A landscape with many peaks, sampled at points; each row gives a point and its height.
A climber steps from a point to whichever of its 5 nearest points has the largest rise for the distance, and stops where none of them is higher. Distance is the straight distance between rows; heights are no part of it.
q881 (h 442): [134 144  96 127 152 137 125 137 120 146 138 123 162 109 141 112 123 116
 137 161 103 160 159]
q209 (h 201): [ 72 164  61 127 140 131 114 171 145 150 119 111 157 132 107  91  74 101
 176 181  80 179 178]
q581 (h 374): [165 114 210 113 101 133 150 129 141 145 132 143 127 156  87 177 211 115
 113  63 126 107  77]
q557 (h 479): [118 153 107 142 127 156 141 158 130 142  97 109 148 121 122 111  88  93
 176 188  69 186 175]
q4 (h 245): [129 112 147 133 119 113 131 124 150 108 130 122  75 144 129 139 129 166
 105  92 173  79  70]
q618 (h 200): [179 124 220 108  87 133 157 118 122 147 115 158 149 138  94 163 214 106
 122  77 113 123  99]
q745 (h 328): [ 86 135  58 134 150 112  91 111 120 106 141 133 116 126 157  96  86 158
 113 120 177 106 139]
q934 (h 460): [124 142  84 122 164 131 113 132 116 138 152 126 154 116 146 107 125 128
 129 144 128 145 151]
q233 (h 533): [175 126 192 108 112 125 155 116 118 147 129 152 149 128 107 144 201 118
 125  91 123 122 103]
q971 (h 234): [149 133 118 119 154 125 131 119 111 139 150 135 148 114 140 114 150 131
 126 125 135 133 132]
q610 (h 215): [ 45 130  22 129 154 110  71 134 130 111 147 135 140 145 154  93  61 144
 116 149 159 129 170]
q779 (h 321): [ 64 135  34 135 145 100  73 111 128 100 133 133 122 127 160  92  66 159
 110 127 176 106 157]
q253 (h 179): [167 129 152 114 137 127 146 114 111 144 138 140 157 110 132 126 171 122
 130 122 120 137 128]
q520 (h 324): [ 71 144  41 124 164 126  92 153 131 137 152 123 155 140 137  95  90 124
 135 162 123 156 171]
q339 (h 302): [ 57 131  32 131 153 108  74 122 125 108 144 134 135 139 158  94  65 150
 115 140 168 124 165]
q24 (h 266): [181 114 190 129 106 155 166 116  93 137 108 146 162 109 133 146 157  95
 140 157  76 166 154]
q439 (h 386): [ 94 134  62 130 160 119  94 115 118 114 150 133 128 128 153 100  97 149
 118 127 166 121 146]
q464 (h 273): [108 134  82 129 155 118 107 110 117 114 148 132 119 126 149 103 112 154
 119 118 171 111 131]
q105 (h 532): [182 123 185 118 109 136 158 115 101 144 120 148 166 105 128 141 177 107
 132 130  97 148 137]
q161 (h 212): [119 117 136 136 109 103 124 122 164 103 119 112  66 136 133 140 113 171
  98  95 172  73  70]
q728 (h 453): [100 140  59 127 165 130  98 134 120 131 155 127 148 127 146 102 105 133
 127 147 139 146 159]
q244 (h 254): [ 57 141  33 125 163 123  85 161 136 135 154 122 155 149 133  94  74 124
 140 168 125 154 173]
q875 (h 86): [ 97 140  81 139 117  88  99 109 153  99 115 114  80 113 145 107  82 179
 103 101 183  73  97]
q359 (h 393): [173 128 158 126 122 146 152 122 103 143 114 132 166 103 137 133 145 103
 139 158  84 163 155]
q267 (h 191): [127  84 171 139  87 111 122 139 178 107 123 104  65 147 120 191 131 156
  75  95 149  67  59]
q574 (h 242): [132  84 187 135  96 122 128 138 170 112 133 114  69 161 110 198 153 143
  80  83 147  73  61]
q563 (h 398): [115 134  79 126 164 126 108 121 111 127 155 132 136 123 149 104 118 141
 124 130 154 129 142]
q636 (h 263): [ 81 163 117 149 126 160 151 148 122 129  77 109 116 137  83  90  57  74
 230 186  72 185 186]
q113 (h 561): [191 117 239 114  69 151 164 105  87 142  99 170 160 129 100 167 202  90
 129 101  94 145 131]
q711 (h 246): [ 75 144  48 136 129  87  81  99 134  97 122 129 103 115 154  96  67 174
 108 110 183  87 134]
q681 (h 456): [160 114 201 111 108 128 148 127 139 140 136 142 125 155  96 165 203 125
 115  72 134 103  79]
q858 (h 501): [167 120 194 110 115 125 150 121 131 142 135 147 132 140 102 151 199 124
 121  81 132 110  86]
q804 (h 296): [ 81 138  56 136 142 103  87 106 125  98 133 130 107 123 154  96  79 166
 111 114 183  99 134]
q584 (h 373): [136 135 105 121 160 126 122 120 111 136 153 132 147 116 142 111 139 133
 127 131 138 134 139]
q905 (h 268): [ 44 130  18 130 145 100  66 121 131 103 138 136 136 140 159  91  55 153
 112 141 169 115 168]
q318 (h 167): [109 133 101 135 124  99 113 112 145  99 121 121  79 123 143 111  97 176
 108 100 183  79  93]
q730 (h 354): [106 153  74 129 148 138 118 159 137 148 127 112 160 121 126 103  96 106
 153 175  86 174 173]
q473 (h 310): [155 125 145 115 144 119 138 115 118 134 149 139 133 124 128 124 168 137
 126 105 148 115 108]
q428 (h 336): [123 133  90 125 163 125 114 117 112 128 155 131 135 121 144 106 127 144
 123 127 154 126 136]
q201 (h 256): [ 64 134  34 129 161 121  79 135 126 121 154 132 144 141 151  92  76 140
 121 148 153 136 169]
q572 (h 520): [139  97 190 127 110 128 137 136 157 123 137 128  87 168 105 179 173 138
  97  77 149  85  60]
q704 (h 419): [107 150  71 128 156 136 113 152 133 146 140 115 162 121 134 106 105 113
 143 166  99 167 167]
q107 (h 192): [120 125 118 129 133 111 121 113 131 107 133 126  88 131 138 118 119 167
 112  99 180  88  91]
q769 (h 482): [159 122 177 113 128 120 147 119 130 136 141 143 127 137 113 141 188 130
 123  88 143 108  91]
q238 (h 213): [117 123 125 135 122 107 123 117 148 101 125 119  77 134 136 127 114 172
 105  96 179  80  79]
q308 (h 123): [155 133 131 118 147 127 136 120 113 141 146 134 156 110 136 119 157 124
 128 128 123 136 132]
q389 (h 395): [146 112 173 119 127 123 142 124 139 126 144 140 105 150 113 145 173 145
 114  83 156  96  76]
q645 (h 224): [135 126 123 122 150 118 129 114 121 121 148 136 113 129 137 113 142 152
 120 103 165 106 107]
q609 (h 16): [ 77 155  53 128 152 131 107 170 142 149 135 113 160 133 120  95  83 107
 158 176  92 174 176]
q407 (h 424): [ 97 147  60 127 162 133 105 150 127 143 147 120 158 127 136 102 100 119
 138 164 113 161 167]
q554 (h 265): [135 110 157 130 122 116 136 125 146 110 133 128  85 151 123 143 144 159
 109  91 168  85  71]
q810 (h 587): [183 126 199 110 103 130 159 109 108 146 122 155 159 117 113 145 195 109
 130 104 108 134 119]
q524 (h 118): [125  78 166 137  72  93 107 145 193 111 127  86  63 121 124 212 120 152
  51 106 136  54  62]
q199 (h 95): [126  67 178 134  60  95  98 148 187 114 133  87  66 110 118 236 129 140
  36 103 131  53  69]
q162 (h 365): [160 125 167 144 121 174 165 139 106 135  98 123 148 119 134 138 118  89
 162 188  65 187 169]
q150 (h 301): [137  96 183 129 108 125 134 134 158 116 137 123  81 164 113 173 161 148
  96  81 153  80  62]
q97 (h 159): [ 73 162 125 152 133 161 151 136 112 124  76 108 107 146  73  85  54  62
 252 181  79 182 196]
q606 (h 392): [179 120 176 125 113 145 160 116  99 140 115 140 166 106 136 140 158 102
 136 151  86 159 152]
q942 (h 158): [122 103 153 138  96 103 124 133 177 103 120 104  63 138 129 165 117 169
  85 100 159  63  60]
q467 (h 366): [ 82 166  79 134 133 140 127 169 143 147 106 108 150 128 107  95  74  92
 185 184  73 183 178]
q300 (h 225): [125 130 105 126 155 121 118 113 115 120 151 133 116 125 144 106 131 152
 118 111 166 111 117]
q879 (h 337): [166 128 153 137 122 160 155 133 107 138 107 127 161 108 138 133 128  97
 148 175  73 177 164]
q727 (h 415): [188 121 228 111  75 139 164 110 104 145 106 164 159 130  98 164 206  97
 126  88 103 138 115]
q86 (h 209): [ 98 158 131 153 128 174 157 149 117 128  81 106 112 140  90 100  66  75
 224 190  72 189 182]
q895 (h 586): [174 128 156 118 130 132 150 117 105 144 129 139 165 103 135 130 165 112
 133 136 102 148 142]
q689 (h 440): [181 121 185 122 108 143 161 112  97 140 114 148 167 105 131 146 165 100
 136 143  87 157 148]
q396 (h 223): [149 129 131 117 151 122 136 116 115 135 152 139 137 119 136 119 159 140
 124 110 149 118 115]
q440 (h 480): [110 141  70 125 166 133 107 138 122 140 153 125 156 123 141 104 111 126
 131 152 124 152 160]
q851 (h 420): [ 71 168  98 143 122 144 138 158 134 136  84 108 129 135  83  85  54  79
 219 186  71 183 185]
q442 (h 410): [153 138 122 126 143 136 136 130 114 145 131 124 167 104 142 122 139 112
 136 156  97 159 155]
q646 (h 171): [108 130  93 133 142 111 108 107 124 105 137 129  98 126 147 107 106 167
 114 105 183  95 112]
q218 (h 467): [169 121 200 112 103 128 152 121 128 148 129 151 138 145  95 158 209 116
 121  74 126 115  89]
q708 (h 239): [187 107 205 132 101 163 168 114  85 135 105 149 160 114 131 154 161  89
 141 158  77 168 157]
q15 (h 269): [103 134  77 132 151 113 101 109 119 108 144 130 110 126 151 100 101 159
 115 116 179 107 129]
q542 (h 468): [107 137  67 127 165 124 102 122 113 124 156 129 135 127 151 101 107 142
 121 134 156 129 147]
q896 (h 335): [ 75 135  45 132 154 114  81 116 122 106 144 133 126 132 157  93  78 155
 114 132 172 117 153]
q996 (h 625): [187 121 207 111  94 134 163 107 101 144 116 158 161 115 115 150 194 102
 129 109 100 138 125]
q860 (h 252): [128 150 105 135 136 150 135 151 127 147 113 112 159 113 131 113 101 100
 157 179  74 180 171]
q68 (h 696): [192 114 220 117  84 148 167 109  88 140 105 163 162 115 115 158 189  93
 132 119  93 153 136]
q310 (h 484): [151 138 140 140 124 166 154 144 114 138  99 116 153 114 133 127 109  92
 158 187  68 185 171]
q608 (h 414): [149 138 110 125 152 135 129 128 116 146 142 127 161 110 144 116 138 119
 132 145 111 151 152]
q742 (h 262): [147 102 204 120 105 134 139 137 154 132 139 132 100 171  90 187 192 126
 101  67 138  90  65]
q924 (h 372): [166 131 145 130 129 145 150 126 109 142 120 129 166 101 139 128 139 105
 139 160  85 166 157]
q892 (h 176): [145 105 184 120 119 125 141 129 148 124 140 134 100 159 108 160 177 142
 108  80 153  90  70]
q273 (h 434): [168 127 169 109 128 123 148 116 114 144 138 145 147 118 121 131 184 126
 127 104 129 122 109]
q514 (h 326): [139 116 159 123 132 120 138 121 139 119 140 134  97 147 122 138 157 152
 115  88 166  91  76]
q470 (h 285): [120 131  92 127 158 123 113 116 113 120 151 133 125 123 145 106 123 150
 118 119 164 116 131]
q562 (h 178): [127  96 164 137  98 109 129 134 172 106 123 109  64 150 125 172 130 159
  85  93 156  71  59]
q376 (h 534): [ 98 161 111 146 125 157 145 158 130 139  86 109 133 128 103 102  69  84
 201 190  67 188 180]
q975 (h 199): [113 122 123 137 102  92 117 126 178 103 113 100  62 122 137 143  99 180
  90 100 166  64  67]
q718 (h 356): [137 145 125 142 126 163 149 151 121 140  97 112 149 115 127 119  98  93
 168 189  67 185 172]
q289 (h 115): [124  80 170 137  76  99 113 143 189 109 122  93  62 129 123 205 121 153
  58 102 141  59  60]
q744 (h 600): [124 147 136 151 125 177 158 153 121 135  86 108 129 129 112 116  84  85
 192 195  65 193 176]
q532 (h 222): [123 116 136 133 119 108 127 120 149 105 126 119  77 138 133 134 121 168
 105  94 174  80  76]
q848 (h 322): [175 122 168 130 117 153 159 122 100 138 112 137 166 104 140 140 146 100
 139 161  79 167 158]

Where does a climber stop that starts at each point below?
q610: q542
q618: q68
q905: q542
q711: q542
q681: q68

Call two points neighbours if one is among the 5 nearest of the other. Go from one point of each pair to the other, from neighbour to neighbour, staying as high as possible. Name the lowest point that can't be avoided.
q895 / q572: q389
q895 / q68: q105
q440 / q542: q728
